Each row is a point on a landscape with many valleys, with its height.
From any point a ball rolls to the lowest of the 2 points nearest to it. It stops when none of these is lower. Distance is the straight distance between rows; heights are no part of it.
q937 h=424: [111  80 102 184 149  93  94 123  98 149 197 183 125 134 130 164  88  92
 100 147 155 162  83 123 132]
q170 h=427: [ 99 132 115 172 137 140 135 125 130 178 141  72 126 131 131 102 131 100
  79  82  88  92 140 115  98]
q124 h=132: [121 154 121 178  95 162 120 132 103 174 125 149 134 125 165 140 117 113
 119 144 135 122 104  94 141]
q292 h=436: [147 119 143 189 163 118  97 128 134 127  98 132 118  64 151 123 118 128
 115 161 170 168  45 141 151]
q201 h=418: [ 91 113 136 101 121 149 153 148 167 107  75 103 156  88  83 100 146 111
 135 143  82 148 103 183 159]
q192 h=376: [119 137 145 115 122 141 161 132 156 130  54 101 141  82 143 134 104 137
  90 131 111 145  99 171 143]
q422 h=124: [192 129 122 141 121 111 150 168 116 104 100 128 103  82  95 130 145 138
 150 105 156 122 109 132 116]
q548 h=296: [134 133  90  98 163 111 143 133 155 124 154 135 123  84 138 121 138 149
 136  85 147 130 101 102 149]
q324 h=339: [150 109  93 154  95 159 113 141 146 127 106 163  98  94 131 151 120 155
 133 127  75 137 115 134  99]
q237 h=236: [122 135 125 101 171 131  73 106 174 155  87 116 170  89  82 154 129  99
 147 188  88 132 138 121  17]
q912 h=547: [173 132 132 131 148 153 154 132  79  75 102 157 153 147  76 128 100 121
 125 155 115 124 184 166 134]
q171 h=469: [107 141  88  90 167  91 163 127 138 169 183  94 131 164 161 117 144 108
 134  41 195 123 122  79 131]
q509 h=707: [108  81 147 156 106 127  54  87 183 158  90 130 151  57 117 186 135 110
 147 142 103 168 140 101  83]
q90 h=335: [111 126 148 117  48 147 171 158 119 133  75 115  90 140 174 132 148 138
 144 152 100 107 127 117 142]
q712 h=441: [111 127 120 110 135 106 162 134 150 152 170 120 109 129 120  83 140 178
 115 105  51 132 131 174 131]
q939 h=292: [151 168 126 119 181 161  44 146 160 109 116 104 106  74  88 110 110 104
 144 169 139 106  95 103  72]
q329 h=385: [ 95 124 119 160 115 153 214 166 147 165 122 121  97 120 129 105 161  89
 142 100 122 142 136 141 125]
q470 h=679: [110  74 144 149  94 120  78 103 147 111  82  84 155  84 129 166 125 103
 135 156 165 139 149 109  79]
q933 h=325: [138 134 102 111 145 134 160 131 150 178 179 174 136 175 160 142 138 142
 150  73 207 148 104 110 189]
q307 h=243: [137 124  79 128 162  84 114 142 139 122 147  99 133  90 168 151 151 140
 113  78 162 108 122  92 100]
q721 h=413: [ 80 147  93 133 142 162 183 144 147 160 158 129 143 136 124 112 129  61
 143  95 122 152 120  94 155]
q414 h=517: [150 151 171 175 142 138  80 100 146 161  63 101 107  85 148  99 152 117
 103 122 104 108  94  99 139]
q903 h=395: [109 133  96 126 167 127 115 121 116 132 185 183 140 139 128 137  94 128
 100 132 135 160  80 139 163]
q225 h=313: [144  97 131 162  78 146 120 137  99 126  96 161 119 120 122 171 129 126
 144 172  89 135 145 158  92]
q497 h=103: [144 148 133 120 160 129  87 102  81 111 119 152 139 133 110 166  64 156
 118 204 137 144 126 156  89]
q735 h=541: [130 143 150 193 128 161 122 147 150 148  73 102 125  87 180  92 163  91
 121 119 124 133  83 146 168]
q123 h=30: [125 110 139 131  74 107  98 129 124  94 140 118 118 145 209 126 121 193
  96 106 159  87 126 109 153]
q520 h=732: [148  90 117 172 147 120  66 124 146 163 126 167 123  71 108 195 115 115
 135 151 110 163 145 102  59]
q571 h=556: [140 129 131 107 170 139  99 108 164  86 132 141 127  83  58  87 118 121
 118 121  82 111 155 110 140]
q688 h=462: [101 162 111 124 122 143 142 145 126 129 134 123 129 145 114  83 138 139
 115 153  36 102 132 148 133]
q581 h=81: [122 116 130  88  80  95 112 103 131  97 169 126 118 172 167 128 146 193
 149  95 163 114 150 105 153]
q137 h=59: [128 125 118 130 125 113 147 109  64 118 125 136 147 151 110 169 103 164
 108 184 140 144 174 133  87]
q634 h=578: [106  96 112 123 169  58 160 135 145 138 119  81 141 102 102 145 186  87
 127 146 123 136 146 132  45]
q585 h=318: [116 164  76  83 113 146 187 151 103 151 159 151 170 219 151 111 139 131
 179 120 149 145 149 124 123]
q643 h=288: [152 158 111  93 129 144 172 136 110 156 179 187 144 186 115 123 158 129
 185 125 189 155 127  93 166]
q945 h=182: [122 127 158  72 109 118 153  92 120 128 170 149 176 245 160 113 155 179
 177 152 163 137 166 180 168]
q354 h=48: [103 117  74 133 116 137  72 154 142  95 193 120 142 131 150 114 118 153
 127 117 127  97  88 134 147]
q526 h=338: [151 156 105 120 151 145 138 147 151 126  80  71 128  89 113 143 123 147
  98 143 130 131  93 177  84]
q327 h=287: [145 120  99 159 147 123 101 147 174 125  99  88 122  47 159 155 133 137
 108  82 138 125 112 117  96]
q551 h=105: [ 88  97  74 130 136 133  63 114 146  96 152 109 149  81 169 154  99 156
 104 135 137 108 103 106 108]
q861 h=176: [121 123 128 125 122 157 151  91 116 132 158 166 137 173  98 131  98 132
 110  80 157 118 180  88 159]
q95 h=242: [141 143 116 107 145 182  85 124 155 137  83 104 140  67 104 141  88  95
 158 153 122 131 103 107  95]
q704 h=280: [124 121 111 127 156 100  65 116 174 105 113  91 142  84  97 157 143 131
 119 173 101 105 151 134  49]
q570 h=104: [184 140 181  91 105 135 174 117  98 132 135 175 139 234 146 115 168 122
 172 107 142 121 179 139 190]
q342 h=289: [162 123 153 145  85 119 104 126  91  99  76 121  96 145 124 153 109 141
 106 156  57 113 171 173 108]
q468 h=569: [180 151 148  90 124 150 120 135  66  67 107 179 142 176 127 145  78 119
 147 146 117 114 182 172 147]
q302 h=357: [122 125  93  92 206  84 180 141 162 123 157 119 134 110 113 130 122 147
  83  73 161 141 105 142 128]
q725 h=110: [133 109 166 132  89  98 143  98 105 107  86 126 112 119 144 177 108 173
 107 146 144 142 159 124 124]
q164 h=401: [107 147 101 113 176 125 120 118 132 128 164  79 161 149 108 103 121 138
  81 101 108  87 149 132 100]
q503 h=192: [114 139 146  91 156 159  90 120 135 137  61 121 137  99  93 164 104 110
 174 211 114 147 133 120  62]
q309 h=214: [111 117 120 158 128 164 151 112 108 127 161 147 157 148 101  99  96  88
  76  94 149 121 142 127 159]
q199 h=592: [141 143 146  83  82 125 113 144  91  72 100 147 126 160 151 147  86 156
 132 168 120 123 114 163 143]
q485 h=147: [121 159 167 104 163 133  50  96 110 114  94 106 117 137  92 152  83 133
 141 231 119 130 149 136  80]
q642 h=360: [ 86 113 138 134  69 153 217 172 123 133  74 117 106 114 128 129 147 125
 156 117 133 154 148 126 128]
q275 h=442: [ 81 140  80 121 175 111 179 156 147 191 163 111 119 134 174 117 120  77
 145  61 143 136 106  64 154]
q935 h=135: [144 136 114 144 100 132 131 132  91 135 148 122 132 174 127 137 131 140
 118  96 157 108 162 101 103]
q141 h=68: [138 135 167 135  59 132 105  98  88 144 129 149 122 173 186 138 113 167
  95 115 132 102 128 111 162]
q129 h=148: [128 119 154  92  95 121 168  99 134 118 184 180 135 208 136  99 170 166
 174 133 135 149 174 121 190]
q533 h=477: [114  82 149 145 108 107 127 123 135  80 129  86 125 127  93  98 136 123
 101 116 105 107 168 174 126]
q375 h=136: [154 136 136 123 129  86 152 113 120 121 155 108  87 167 168 119 164 214
 107  63 185  95 149 107 135]
q832 h=426: [147 151 137 148 157 139 131 117 124 137 145 181 128 106  99 119  96 126
  97 163 118 168  76 150 157]
q788 h=131: [ 79 133 129 119 116 146 197 132 132 135 187 146 118 186 163  78 146 139
 145  79 135 136 138 145 153]
q662 h=94: [ 92 113  98 119 126 131 124 149 137 127 205 122 126 191 165  89 127 171
 155  84 140 114  97 149 150]
q257 h=256: [168 125 188 124  62 131 136 123  91  98  79 141  90 151 127 142 112 125
 112  95  96 103 166 139 156]
q986 h=459: [138 147 159 155 148 147  80  68 137 145 124 160 102  83 106 130 104 117
  95 168 105 149 101 111 172]
q722 h=542: [133 100  91 133 176  65 139 133 146 145 162 118 117  87  72 136 166  82
 135 122 108 140 158  86  89]
q337 h=478: [110 136 135 121  82 172 142 141  99 118 137 166 131 202 141  93 106 134
 116 139  45  95 152 152 176]
q417 h=100: [146 174 142 130  92 142 115 113  70 158 151 151 128 180 153 122 123 136
 117 150 153 117 121 102 143]
q418 h=161: [ 83  93  72 132 148 119  64 141 164 128 148  96 141  66 158 160 136  93
 144 146 123 143  96  70  99]
q376 h=374: [115 162  82 108 183 111 138 149 132 131 129  51 165 111 124 142 123 130
  92 122 121  95  98 146  72]
q42 h=361: [129 136  80 131 180 117 137 148 127 147 180 164 132 137 158 154 116 107
 145  99 185 171  50 128 175]
q318 h=610: [141 145 140 102 146 104 153 128 130 126  85  80 149  86  83 128 165  92
 132 162 147 131 147 118  80]
q26 h=513: [129 125 137 120 146 122 125 102 135  86 128 120 144 121  61 134  85 136
 107 132 105 119 171 146 131]
q625 h=501: [117 115  90 140 202  76 135 147 142 168 168 101 125  81  98 132 149  56
 145 125 128 163  85 108 126]
q89 h=332: [163 106 122 172 132 155 124 121 172 143  83 148 110  43 132 136 114 122
 117  90 112 135 117  98 128]
q575 h=265: [161 165 162  98  94 146 128 140 102  89  95 130  92 138  87 100 143  97
 173 145  96 103 140 106 170]
q132 h=448: [119  95 121 169 110 123 122 123 143 143 118  91 117 121 100 129 155 129
 101 108  65 100 167 142  69]
q358 h=69: [136 146 194 110  72 133 165 115  85 152 138 196 134 231 172 114 152 113
 149 137 173 113 127 149 171]
q9 h=300: [114 114 102 124 164  73  97 111 135  87 157  95 123 112 114 150 149 155
 108 146 144 107 165  98  90]
q479 h=408: [ 92 120 157 143 137 131 109 118 155 123  67 107 151  68 165 133 113 139
 100 166 135 176  75 139 161]
q86 h=211: [122 126 205 101  83 153 188 140 124 102  70 114  73 138 130 110 110 131
 137 103 116 142 154 161 181]
q808 h=245: [194 169 115  91 143 116 118 145  88 147 181 172 168 215 106 123 143 135
 183 140 160 130 131 147 138]
q19 h=187: [134 113 128 178 122  80 144 142 109 140 118 113  89  91 128 143 161 142
 112 129 159 144 121 123  86]
q490 h=209: [159 139 117  92 123 130 116 108  99 123 166 119 191 233 146 119 138 152
 168 140 158 100 154 171 143]
q566 h=410: [ 91 102 123 116 174 102 192 140 168 129 135 109 118 122 104  79 137 158
 104  95 110 140 115 186 132]
q185 h=493: [153 150 135 106 104 152 118 132  94 100 175 205 147 221 139 105 102 152
 122 140 108  99 129 176 172]
q605 h=465: [141 101 137 197 164 109 106 132 153 157 124 110 120  72  99 130 153  71
 125 140 145 170  78 134 134]
q39 h=490: [148 130 174 166 128 129  57  91 133 124 123 110 112  90 135 111 108 128
  98 155 130  90 120 112 141]
q405 h=34: [122 111 185 129  75 120 170 136  73 118 153 215 107 202 147  85 151 126
 135 144 136 131 124 179 178]
q714 h=646: [105 102 145 143 134 102 142 106 161 121  86  83 150  61  95 132 137  80
 136 111 153 119 164  88  93]
q217 h=166: [112 128 184  92  87 168 199 131 149 126 132 136  78 180 168  95 134 156
 157  68 134 121 142 142 173]
q513 h=167: [ 97 103 105 171 109 145  86 142 132 163 139 131 125  89 163 150 130 109
 146 145 139 156  94  85  99]
q37 h=307: [138 154 168 105  83 131 115 152 108 104  89  98  95 112 157  98 156 128
 151 134 106 105 111 111 158]
q664 h=200: [166 147 131 117 120 164 126 178 123 105 105 126 110  82  59 116 134  94
 163 109 117 122 134 104 133]

Where does a ball stop that starts at each point below?
q318: q526
q533: q526
q337: q307
q808: q405
q329: q422
q324: q354
q520: q123
